Each row is a point on a tangle of strands that fork, close into loops and nearly touch. The rows are in no order.
In the rows, zero is written as 128.
Two points are linked if the straight distance between their rows is under 88.3. Some points are linked to none.
Z440: 120 101 123 101 141  99 148 128 121 134 131 130 120 168 140 124 116 129 152 112 123
Z750: 167 102 132  98 116  70 150 121 136 145  72 144 117 156 123 156 122 112  70 104 158
Z705: 101 133 116  84 114 154 147 114  96  97 175  99 135 124 103 126 105 125 151 151 118
Z529: 139 115 120 166 139 139 172 111 133 122 116 121 143 116 152 139 115 132 161 103 154
Z64: 187 151 119 185 125 160 145  84 140  97 172  75 150 119 154 137 122 137 184 103 147
Z153: 159  99 111 129 122 102  98 155 154 142 130 123 134 148 137 130 136 129  86 149 118
Z217: 134  98 168 105 130 134 130 104 132 136 138 141 141 132 123 116 158 112 131 154 115
Z680:  93 142 114  83 127  49 115 180  92 163 103 178  73 153  89 111 151 125 102 151 127
Z773: 139  92 133 136 123 132 120 134 130 144  77 134  98 135 129 158 133 133  92 138 167
Z895: 148 103 154  82 150  54 113 123 144 171  92 138 109 161  97 133 145 116  82 137 113
Z991: 162 174 140 175 133 171 134 102 158  91 119  67 160  67 186 137 113 138 159  96 151
Z23:  84 143 138  83 127 146 119 138 130 111 159 141 153 122 104 116 164 109 148 172 103
Z274: 143 107 145  85 123 140  95 137 106 166 141 160  98 147 131 138 115 130 125 132 113
Z166:  81 147 140  48 130 134  92 149  67 156 141 155 100 164 114 108 116 125 109 156  99
Z782: 112 117 156  82 150  79 128 128 118 174 110 152 111 160  89 117 114 110 100 147 106
Z686: 171 115 132 184 142 177 152  87 141 128  94 121 151 100 168 144 148 131 110 130 157
Z612: 116 140 137 130 103 163 127  98 157 111 139  94 144  92 144 163 128 133 180 111 135
Z987: 127 108 149 107 133 122 139 122 155 110 139 129 121  96 141 110 115 122  93 119 137
Z736: 147 103 149 145 122 144 109 116 141 157 151 134 130 101 143 160 117 121 119 111 164
Z702: 123 119 132 140  84 113  93 121 151 158  82 123 136 137 151 152 142 139 112 127 121
Z307:  76 134 126 100 119  99 129 131  94 136 170 129 127 156  84  98 111 123 125 149 105
Z914: 123 133 143  66 126 130  95 158  93 170 142 174 122 157 120 120 113 114 115 151  94
Z462: 135 127 124  75 132  65 137 181 118 158  66 157  88 167 114 142 115 114  85 145 144
Z151: 117 154 141 112 144 145 131 169 111  88 168 106 165  90 125  92  96 111 152 141 109
Z395: 151 116 144 165 117 143 149  57 157 110 131  99 129 150 139 142 131 133 125  86 149
Z404: 125 142 148 128 123 176 137 147 123  98 130 139 133 113 142 117 120 126 192 125 110
Z345: 120 164 138 140 123 155 141 102 154  81 148  63 145  99 127 142 110 132 211 109 132
Z663: 172 134 124 179 127 142 150  76 165 114 120 107 135 163 165 145 112 131  94  72 162
Z362: 107 125  99 149 116 146 131 134 105 124 159 125 153  96  97 132 137 135 188 135 106
Z101: 111 132 133 115 121 130 139 182 122 125 124 175 101 149 115 119 103 112 118 150 130
Z913:  87 184 117  66 129 157 140 134  90  86 202 113 134 127 110 107 117 116 180 157 112
Z563: 122 135 136 108 127 138 135 150 142 102 157 122 143  97 135 110  94 112 119 140 123
Z806: 128 130 110 129 112 140 127 183 111 118 148 153 132 152 118 108 117 115 124 167 113
Z270: 159 162 125 129 143 183 142 138 123  82 144  84 163  56 136 139  89 121 176 138 135
Z503: 133 137  93 176 129 143 146 137 132  95 151 104 144  86 130 131 143 143 199 124 132
Z965: 148  98 156 101 127  81 117 127 140 152  81 137 131 169 103 142 172 111  94 157 131
Z569: 178 194 104 231 128 187 133  73 142  95 118  66 171 119 175 155 126 140 149  75 160
Z328: 173 107 133 158 134  79 104 123 182 142  92 118 127 159 145 150 148 126  56 102 163
Z70: 181 123 118 210 136 146 137 127 147 108 127 116 150 139 152 110 124 140 122 106 124
Z394: 175 125 106 205 149 137 153  68 148 142  94 128 115 155 167 144 138 144  87  77 164
Z574: 119 176 144 128 126 149 137 126 133  57 166  79 132  90 110 120 124 126 232 120 120
Z33:  58 156 128  72 121 115 132 134  87 123 178 159 125 131  84  94 128 110 112 146 119
Z598:  99 196 138  82 127 158 133 129 125  75 185 107 122  91 111 115 113 123 210 135 102
Z847: 163 123 159 195 121 130 106  84 152 153  90 131 148 132 179 132 158 136 108  82 145
Z18:  88 112 133 113 160 137  98 156 119 148 152 135 128 106  98 133 109 125 124 126 117
Z839: 188 125 119 193 113 127 129  70 143 162  71 149 103 155 148 147 138 147  66  84 141
Z804: 144 100 122 178 166 144 117 105 150 123 155  85 141 100 130 134 134 147 133 116 129
Z415: 123 119 133 140  92 148 109 111 159 120 113 107 154 124 148 155 138 132 136 113 123
Z108:  69 166  94  81 142 126 133 167  79 150 137 186 134 150  98 102 150 118 120 180  96
Z187: 118 118 119 139 140 142 120 134 136 112 185 114  98  86 119 122 116 146 157 123 131
Z368: 147 125 134 189 103 156 100 100 160 107 124  88 165 105 159 140 165 139 130  98 137
Z273: 161 163 114 173 135 162 146 113 180  96 126  97 151  91 171 135 100 133 145 112 126
Z229:  74 172 114  88 157 137 132 172 107 120 179 136 156  90 119 106 102 110 149 149 117
Z453:  58 172  91 100 141 131 134 184  85 143 158 160 142 122 120 109 117 119 146 168 122
Z870: 174 128 126 156 109 168 147  94 129 106 158  85 140 145 150 134 108 137 167 131 129
Z359: 141 140 148 165 153 172 164 114 127 115 116 127 137  94 141 129 106 136 193 112 127
Z857: 107 164 128 107 157 167 128 175 114  75 152  95 150  64 127 119  99 123 178 132 124
Z655: 185 170 122 217 136 165 126  74 149  99 146  68 146 128 175 129 118 145 144  71 149
Z957: 164 115 151 169 145 173 137  88 156  96 114 106 124  85 169 124 147 138 107 122 154
Z851: 120  92 123 159 151 135 125  93 133 150 127 106 124 121 107 141 127 152 133 125 117
Z723:  82 156 121  50 152 154 103 169  71 119 165 157 110 154 135  98 138 130 136 156  99
Z547: 167 132 134 180 149 148 130  89 134 105 175  67 149  79 145 126 132 142 168 109 152
Z137: 109 145 135  91 117 163 133 164 120  95 151 164 130 119 132 124 125 114 170 116 108
Z434: 108 103 120 123 131 129 158 127 107 115 117 131 147 135 129 137 117 128 173 103 136
Z275: 140  91 116 115 132  75 139  99 148 150 108 115 119 180 130 140 139 135 121 116 125
Z604: 151  99 138 146 112 103 132  78 155 133 122 116 115 177 131 144 144 132 120 101 139
Z610:  87 102 138  88 141 105 104 167 114 155 113 150 114 148 100 158 147 111 116 141 160
Z959: 135 105 117 130 101  71 116 146 111 160  92 152  89 142 106 115 137 145  91 138 115
Z367: 172 144 120 208 139 161 104  82 157 110 128  96 152 107 183 136 151 150 115  61 143
Z856:  90 126 134  80 114  92 107 134 148 149 129 128 129 128 127 126 146 120 110 164 114
Z429: 126 138 144 192 110 138 128 147 134  91 134  99 126 119 148 105 108 140 165 100 139
Z334: 146 142 120 132 142 139 150 132 163  90 146  91 151 108 159 111  97 126 143 134 112
Z498: 139  97 117 139 109 118 143  85 125 134  86 100 147 110 171 129 147 145 102 136 142
Z651: 139 113 125 110 115 101 134 121 170 141 106 177 112 129 107 136 146 125  97 119 104
Z818:  90 172  98  43 129  89 132 159  81 158 119 188 114 170  90 108 153 113  84 185 102
Z98: 165 119 129  85 120  48 136 157 132 154  44 151  88 158 100 161 131 117  74 116 153
Z321:  93 144 136  62 137 157 106 175  90 113 148 173 133 125 136 105 131 118 144 122  95
Z841:  63 122 122  90 158 128 102 172 102 149 135 148 118 121  92 135 134 117 112 150 137
Z185: 112 106 128 152 104  85 119 139 120 143 115 118  82 152 118 112 110 146 109 128 137
Z531:  98 127  83 112 132 137 121 157 101 113 174 145 125 105  97 109 134 142 154 127  88
Z816: 106 132 118 121 148 135 153 123 128 155 165 161 116 122 107 121 125 118 165 168 107
Z810: 111 117 148 104 131 150 140 106 132 117 142 124 154 102 125 114 158 122 158 160 105
Z59: 167 106 126 144 109  78 121 106 127 180  70 154  86 145 113 136 141 148  84 119 121
Z809: 106 117 111  84 109  79 120 160  92 142 118 167  90 141 106 100 145 134 102 143 108
Z24:  91 116 113 102  91 113 143 106  94 125 150 119 140 129 105 115 121 128 140 141 110
Z963: 156  90 176 127 131 104 127 111 138 143  93 151 129 158 120 117 172 114 110 139 121
Z695: 107 105 135 115 121 158  98 147 123 145 149 138 126  93 119 155 105 127 118 118 144
Z427: 168 115 125 180 113 142 128 125 132 123 142 100 158 154 136 124 110 129 126 132 119
Z481:  96 135 126  56 142  99 131 140  98 147 121 163 115 186  64 116 137 111  95 168  96
Z988: 112 166 121  52 134  65 114 183  97 170  99 189  58 181  73 137 152 116  94 159 132
Z71: 109 110 110 148 139 130 141 122 125 163 129 155 103 123 104 132 129 141 155 144 105
Z220: 172 104 113 151 138 103 111 129 176 147 125 116 145 154 152 149 122 126  86 119 138
Z242: 139 122 155 176 104 104 101 102 170 158  83 131 140 132 152 136 153 133 102 103 125
Z291:  37 179 108  47 149 123 131 154  72 124 170 187 118 136 100 100 136 112 116 128 139
Z27: 152 109 114 134 110 137 111 166 129 124 131 126 141 160 132 133 110 124 115 143 114
Z521: 146 109 164 137 124 136 124 108 165 104 124 111 124 100 171 113 136 132  97 109 144
Z952: 150  94 122 151 123 107 137 115 135 143  66 113 130 133 146 143 155 134  78 149 161
Z724: 111 116 140 170 113 109 124 134 125 136 124 117 106 123 150 103 105 147 139 112 137
Z165: 123 131 128 103 118  99 138 176 133 152  89 163 122 161 125 139 102 107 105 146 132
Z921: 132 148 124 148  98 186 147 126 111 105 136 111 148  70 126 139  91 124 157 139 141
Z630:  99 108  99 104 141 110 120 159 106 116 130 151 110 129 102  98 149 142 116 140  87
Z844: 143 109 129 207 127 125 132 120 145 135 113 108 131 128 135 136 113 132  85 115 177
Z264: 107  83 137 113 137 131 132 136 111 135 100 138 107 129 106 148 145 125 115 139 158
Z998: 184 115 133 173 126 101 139  90 139 180  50 160 111 147 124 151 145 139  78 108 136

A fork is a point with three links, a tip a point with one. Leave the first point through the second and follow the links. Name the first fork or tip that comes.
Z434 / Z529 | Z274
Z229 / Z453 | Z23
Z33 / Z307 | Z415
Z574 / Z598 | Z291
Z914 / Z166 | Z959
Z498 / Z952 | Z736
Z736 / Z695 | Z498
